Each scene shows the same named points in several views. A view is turned or mirrored, and shifted as a whole, has a little noise and may leave points out.
(in the rows, 128 means zero)

Scene 1
View 1
duna: [104 152 155  96 125 147 172 189 146  66 143 104 135 157  78 169 141 148
 136 126 161 102  99 136 108]
rurob: [110 144 144  95 115 134 161 183 145 105 132 109 164 150 100 144 136 151
 140 116 152 109 111 134 121]
Nodu: [121 181 164  80 124 122 172 181 160 100 145  95 164 161 110 145 118 159
 132 118 150  91 103 110 108]
fimer: [108 136 127 105 107 128 154 183 136 113 117 119 167 126 101 139 130 147
 153  95 158 114 121 137 134]
Kaziz: [102 104 143 101 108 134 149 187 129 108 154 121 152 176  70 143 170 148
 135 141 135 111  96 147 116]
Gur: [105 123 141  94 116 144 165 187 132 109 147 119 166 156  90 153 153 146
 141 128 134 118 104 153 127]
gak: [ 93 108 138 121 112 139 138 190 130  85 137 120 126 162  50 149 165 143
 143 132 155 105 102 147 117]
Rakuf: [117 131 119 104  99 118 146 179 135 148 115 122 191 124 119 118 128 152
 152  91 145 120 127 134 146]
Dak: [ 96  92 132 127 101 122 124 187 126 113 133 127 141 164  51 125 173 147
 144 123 148 102 106 139 127]
Voga: [101 149 128  98 118 162 177 185 139  80 117 117 160 115 105 170 124 140
 159 104 167 125 122 161 133]
fod: [124 144 133 105  97  93 133 175 144 153 123 112 179 144 111  97 125 157
 145  94 145  97 119 106 134]
Rur: [ 98 120 133 117 111 142 146 189 127  87 127 121 136 145  66 149 152 143
 148 117 163 109 106 151 125]
zita: [ 97 132 121 110 109 146 154 188 133  96 109 125 156 119  88 148 132 142
 157 101 167 122 123 153 138]
mapov: [114 148 135  98 107 124 155 181 144 115 125 113 171 132 108 133 126 153
 147 100 154 107 119 133 131]
kir: [109 154 125  93 116 151 173 184 143  98 112 119 174 109 117 159 117 144
 156  95 166 126 128 152 141]
zofas: [115 179 129  97 113 139 171 183 152  92  99 108 169  98 124 152  96 150
 156  79 180 114 133 137 137]
nafim: [121 147 147  94 106 106 146 182 150 135 139 108 178 162 110 119 136 159
 137 110 138  98 108 114 124]
View 2
gak: [155  98 127 132 181 146 146 117 134 155 165  99 158  95  91 150 144 165
 116 141 126 174 114 138 127]
rurob: [152 100 116 124 130 142 119 108 103 162 159 132 157  96 108 176 145 176
 144 121 122 139 120 141 126]
Rur: [147 103 125 132 174 147 137 113 126 157 163 118 152  95 105 157 146 164
 122 139 127 158 115 134 119]
fod: [130 114 101 167 105 160  99  78 114 166 141 146 184 112  95 185 133 163
 161 136 117 127 156 172 131]
zofas: [121 125 108 132 144 131  95 102  90 158 153 184 127  95 147 192 132 174
 156 116 113 104 106 143  98]
zita: [129 109 117 136 163 151 115 100 105 162 158 145 136 101 121 171 153 153
 131 137 122 137 117 131  97]
Rakuf: [127 101 110 155 117 164  98  78  99 175 150 154 155 112 105 185 157 148
 146 138 120 118 152 142 108]
duna: [166 101 123 108 153 123 135 129 112 156 166 119 153  81 113 163 134 194
 136 113 125 155  92 139 140]
Nodu: [163 111 112 120 104 123 111 116 100 161 158 136 170  89 109 185 125 204
 162 103 119 135 111 157 152]
Kaziz: [165  79 131 123 143 157 137 109 123 165 164  93 172  97  75 157 160 164
 119 135 129 168 130 135 137]
Dak: [147  97 128 146 184 161 145 106 143 158 158  93 168 101  83 145 150 154
 109 155 131 181 128 145 126]
Gur: [163  81 124 119 132 151 126 109 103 170 165 116 156  95  92 169 165 163
 125 127 129 149 124 124 126]
fimer: [135 110 114 137 152 143 115 104 107 161 159 145 143  99 121 174 141 164
 139 132 122 135 118 137 110]
nafim: [149 104 110 144  99 152 108  92 111 168 154 132 181 104  91 180 136 177
 157 126 118 134 141 161 142]
View 3
Kaziz: [112  78 129 147 116 149 155 124 136 126 110 132  82 133 124 162  31 104
 186 145 160 166 135 100 101]
Dak: [114  58 128 162 106 157 161 124 136 131 103 121  92 127 104 148  54 121
 194 145 169 159 107  93 120]
rurob: [103 114 138 147 124 155 138 131 128 129  88 141 112 138 120 168  71 104
 147 131 149 160 145 114 119]
kir: [113 122 156 155 121 133 142 119 104 120  86 150 130 129 111 163 102 115
 105 140 138 140 152 121 132]
Rur: [110  78 141 154 109 142 142 120 131 116 102 140 110 126  98 163  66 124
 164 139 163 141 123  89 117]
fod: [108 113 120 182 133 186 168 143 125 153  66 105 113 144 128 140 100  98
 156 127 145 177 127 136 155]
Rakuf: [124 110 133 179 134 160 174 134 109 148  79 122 110 131 123 139 103 101
 126 145 137 168 139 134 147]
Nodu: [ 84 148 134 137 129 178 111 139 139 132  74 137 125 152 132 180  63  91
 155 111 150 170 157 123 118]
zita: [115  92 148 160 114 139 147 121 115 119  93 141 124 124 100 158  95 124
 128 145 146 136 133 107 129]
nafim: [101 119 123 161 134 182 150 140 129 143  77 118 105 147 133 156  72  91
 162 124 146 179 139 130 132]
Voga: [113 114 160 147 116 126 132 114 109 114 100 157 130 127 104 171  87 119
 111 144 144 134 148 109 121]
mapov: [108 106 142 156 120 151 140 125 122 129  91 137 117 134 111 161  83 111
 138 135 148 149 139 112 125]
gak: [107  66 138 143 101 144 138 121 142 116 108 137 101 128  99 165  45 123
 187 137 169 145 117  82 104]
duna: [ 89 111 144 128 114 148 108 123 142 110  98 150 122 140 109 184  49 111
 163 122 158 146 144  95 101]
zofas: [105 138 155 159 123 147 125 125 106 124  72 148 149 135 103 162 124 119
  92 126 136 137 149 126 146]
Gur: [115  98 138 145 121 143 153 125 123 126 109 143  98 132 121 167  46 103
 152 151 150 158 146 109 104]
View 4
fod: [155 117  83 152 126 137 115  67  76 151 129 169 131 122 122 113 144 106
 142 116  86 123  69 175 125]
duna: [117 144 124 146 158 180 133 128  99 101 120 141 120 149 102 134  83 126
  93 114 118  92  87 135 112]
fimer: [165 136 108 149 125 168 122  88  98 109 124 164 145 131 120 124 106 127
  95 123 106 104  75 139 110]
zita: [173 140 107 147 110 170 123  83 105 102 128 175 151 129 122 126 101 127
  86 123 113 101  72 130 109]
mapov: [157 129 102 149 131 155 125  89  92 124 124 158 138 131 120 119 119 121
 113 127  98 110  72 147 110]
Gur: [117 145 123 146 126 153 138 123 127 112 151 162 143 157 113 120  98 120
  77 123 116 101  60 116 126]
kir: [183 131 105 145 126 162 128  91 101 105 120 158 157 127 124 120 116 144
  90 140  95 105  68 119  89]
Nodu: [124 126 108 148 176 153 134 122  76 131 110 126 113 139 103 124 119 126
 128 127  87 110  80 148 105]
Dak: [113 146 110 152 100 158 117  91 110 123 152 192 131 144 116 124  89  94
  94  90 134  98  74 161 156]
Voga: [175 140 114 144 131 173 131 101 107  89 123 155 154 133 116 127 101 144
  80 136 105  99  69 113  88]
Rur: [136 149 115 148 115 174 126  97 109  99 133 175 136 142 115 126  85 116
  84 102 130  91  78 142 130]
nafim: [131 122  97 149 145 139 125  94  86 146 130 157 123 134 117 117 132 110
 133 121  90 117  69 162 127]
gak: [111 152 124 148 116 174 122 108 112 106 141 178 131 152 109 130  77 106
  83  90 137  89  76 144 141]
Rakuf: [171 121  91 148 109 137 120  71  97 138 137 176 150 125 130 110 139 117
 120 136  91 121  57 147 113]

In a view up to two points have been moved. Name them for each view, in the order of its rows, or write none.
view 1 => fimer
view 2 => Dak
view 3 => mapov
view 4 => Gur

Scene 2
View 1
lev: [143 129 111 115  82 180 131 113 158 136 114 146 160 100 138 144  97 116
 131 129 125 138 127 104 124]
bina: [147 105 100 142 121 171 132 136 132 134 122 156 142  92 126 122 112 106
 117 109 108 144 132 115 123]
neni: [146  45  91 153 223 152 113 159  84 150 128 181 107  80  91  93 151 111
  60  47  26 151 129 138 118]
sav: [145  85 125  90 151 153 114 151 119 130 112 161 142 122 132 108  87 125
 110  82 106 143 115 125 123]
rarub: [132  92  99 137 122 157 125 154 135 131 104 146 155 101 140 116 106 101
 120 126 137 149 137 117 113]
rari: [163 123 105 132 117 174 134 137 132 116 136 150 141  95 130 109  96 109
 133 104 112 159 129 115 134]
Zom: [132  90 103 129 123 167 122 139 140 143 104 154 152 101 133 127 111 109
 108 116 110 137 137 114 115]
Pibe: [153 100  95 143 142 168 126 139 123 133 131 157 136  86 119 114 117 105
 109  98  95 150 136 123 128]
Bez: [121 110 134  68  67 174 119 113 171 139  88 141 169 130 151 158  78 131
 129 129 140 125 122 101 114]
kep: [122 126 106 123  55 192 132  99 180 153  98 138 169  94 132 172 114 117
 126 153 135 122 139  94 113]
Berug: [ 89  43 112 129 131 127 104 187 135 151  34 133 173 130 165 119 109  96
 100 140 173 128 151 125  79]
duki: [150  95 103 135 141 162 128 141 124 129 123 159 137  94 126 109 111 109
 112  97 102 146 132 116 126]
dadu: [177 128  70 191 132 193 153 119 125 130 166 156 127  55 100 111 135  96
 112 103  72 160 140 117 142]
dod: [111 104 118 109  73 178 119 114 168 154  81 143 166 111 142 164 106 121
 116 141 136 118 137 101 105]
View 2
sav: [ 89 118 110 122 126 113 146 128 168 119 137 138  97 122  90 107 122  96
 154 115 130 146 161 104 170]
Bez: [122 141 147  89  91 136  79 139 150 141 155 173  86  83  90 125 120 158
 124 139 134 166 181 135  84]
dod: [123 117 129  82  90 133  84 139 151 158 152 187 103  55 103 134 120 157
 139 136 117 136 196 116 100]
rarub: [122 104  88  98 106 108 116 121 164 131 138 180 129 100 110 126 111 132
 153 124 110 142 172  98 150]
duki: [103 104 105 112 122 107 136 131 166 126 131 148 113 101  97 121 123 102
 158 113 119 136 167  96 179]
rari: [113 105  99 104 114  99 129 131 166 118 134 159 117 111  95 119 119 116
 152 115 119 156 154 109 171]
lev: [126 106 132  82 107 112  93 151 156 136 137 159 106  66  89 128 122 144
 135 118 124 156 169 132 138]
neni: [ 40  98  79 144 154 117 198 106 171 135 130 125 110 106 111 111 123  25
 188 107 120  68 194  45 233]
Zom: [109 106 102 101 112 117 123 126 161 142 138 165 115  85 106 127 118 119
 155 125 116 131 182  99 154]
kep: [135 100 135  66  97 123  76 154 145 159 141 180 108  29  94 148 125 159
 136 122 114 140 188 131 114]
dadu: [110  54  96  83 135  74 137 157 157 131 112 135 133  48  92 139 130  90
 172  78 103 120 155 104 236]
Berug: [125 132  58 115  79 138 115  83 169 146 158 229 134 133 135 117  88 154
 157 162 108 124 200  63 101]
bina: [108 102 104  96 118 107 126 137 161 130 133 159 115  87  98 122 120 113
 152 110 117 134 172 107 170]
View 3
Berug: [ 89 128  85 100 148 156 121 156 142  95 121 108 131 169 105 144 135 138
 175 188 133 161 146 116 168]
neni: [155  57 156  65 155  34  52 129  86 151 145  82 172 104  96 103 197 152
  58 202  48 168 184 115 178]
Zom: [124  82 136 121 114 109  97 146 120 120 126 107 146 123  85 113 124 123
 123 133 109 148 177 130 167]
Pibe: [145  57 169 108  99  84  86 136 107 144 135 112 152 109  99 114 143 132
  82 113  86 150 166 116 175]
dadu: [128  49 203 119 107  61  86 119 124 143 123 107 159 117  54 101 145  92
  55  80  79 130 183 120 194]
rari: [131  71 149 115  98 118 104 142 121 132 130 119 145 116 110 128 129 128
 113 104 108 154 158 116 175]
Bez: [133  98 111 167  91 148 115 171 113 102 125 119 130 115 100  98  62 138
 170 108 151 155 177 167 141]
bina: [128  70 149 126 108 104  97 140 119 130 125 113 148 122  92 112 125 121
 106 113 103 144 169 129 171]
rarub: [112  86 136 115 115 127 108 143 132 118 122 116 141 136  91 128 124 123
 128 124 117 149 163 115 176]
dod: [110 103 119 161 114 136 116 158 128  95 122 110 131 131  69 101  75 118
 161 120 141 148 189 162 152]
sav: [152  71 127 110  96 114  96 155  97 138 140 114 149 101 136 116 125 162
 128 140 105 168 156 127 154]
View 4
Pibe: [137 148 125 146 146 107 199 137 123 140 124 114 146 104 144 134 125 107
 159 106 112 155 152 118 108]
lev: [112 116 128 146 142 126 168 126  71 135 123 135 110 125 121 123 117 140
 155 119 151 174 154 165 114]
kep: [ 97 109 149 157 151 116 175 138  35 159 129 182 108 121 135 148 119 148
 155 105 187 220 131 146 124]
rari: [131 150 120 140 152 124 184 125 122 120 120 117 135 118 131 121 132 120
 161 114 112 146 152 146 112]
Bez: [105  59 135 151 128 151 150 119  73 110 107 138  96 134 117 126 111 150
 147 137 168 167 162 175 112]
dadu: [129 208 114 150 151  75 221 154  91 175 148 114 156  98 141 122 137 107
 161  85 111 183 145 108 107]
bina: [128 137 127 144 145 108 189 135 107 136 122 122 138 110 135 134 127 119
 155 111 122 160 152 133 110]
Zom: [137 112 130 144 138 120 185 126 126 124 110 110 135 112 136 133 122 118
 149 122 121 147 166 130 109]
duki: [138 137 125 145 142 115 191 134 124 133 123 107 143 107 138 131 128 109
 152 112 114 148 160 124 108]
sav: [142  99 121 144 124 128 177 120 141 115 108  88 140 111 126 124 118 118
 147 134 110 128 181 140 103]

In a view up to two points have been moved. Name them for each view, in the order of its rows, or write none.
view 1 => rari
view 2 => sav
view 3 => Pibe
view 4 => kep, Zom
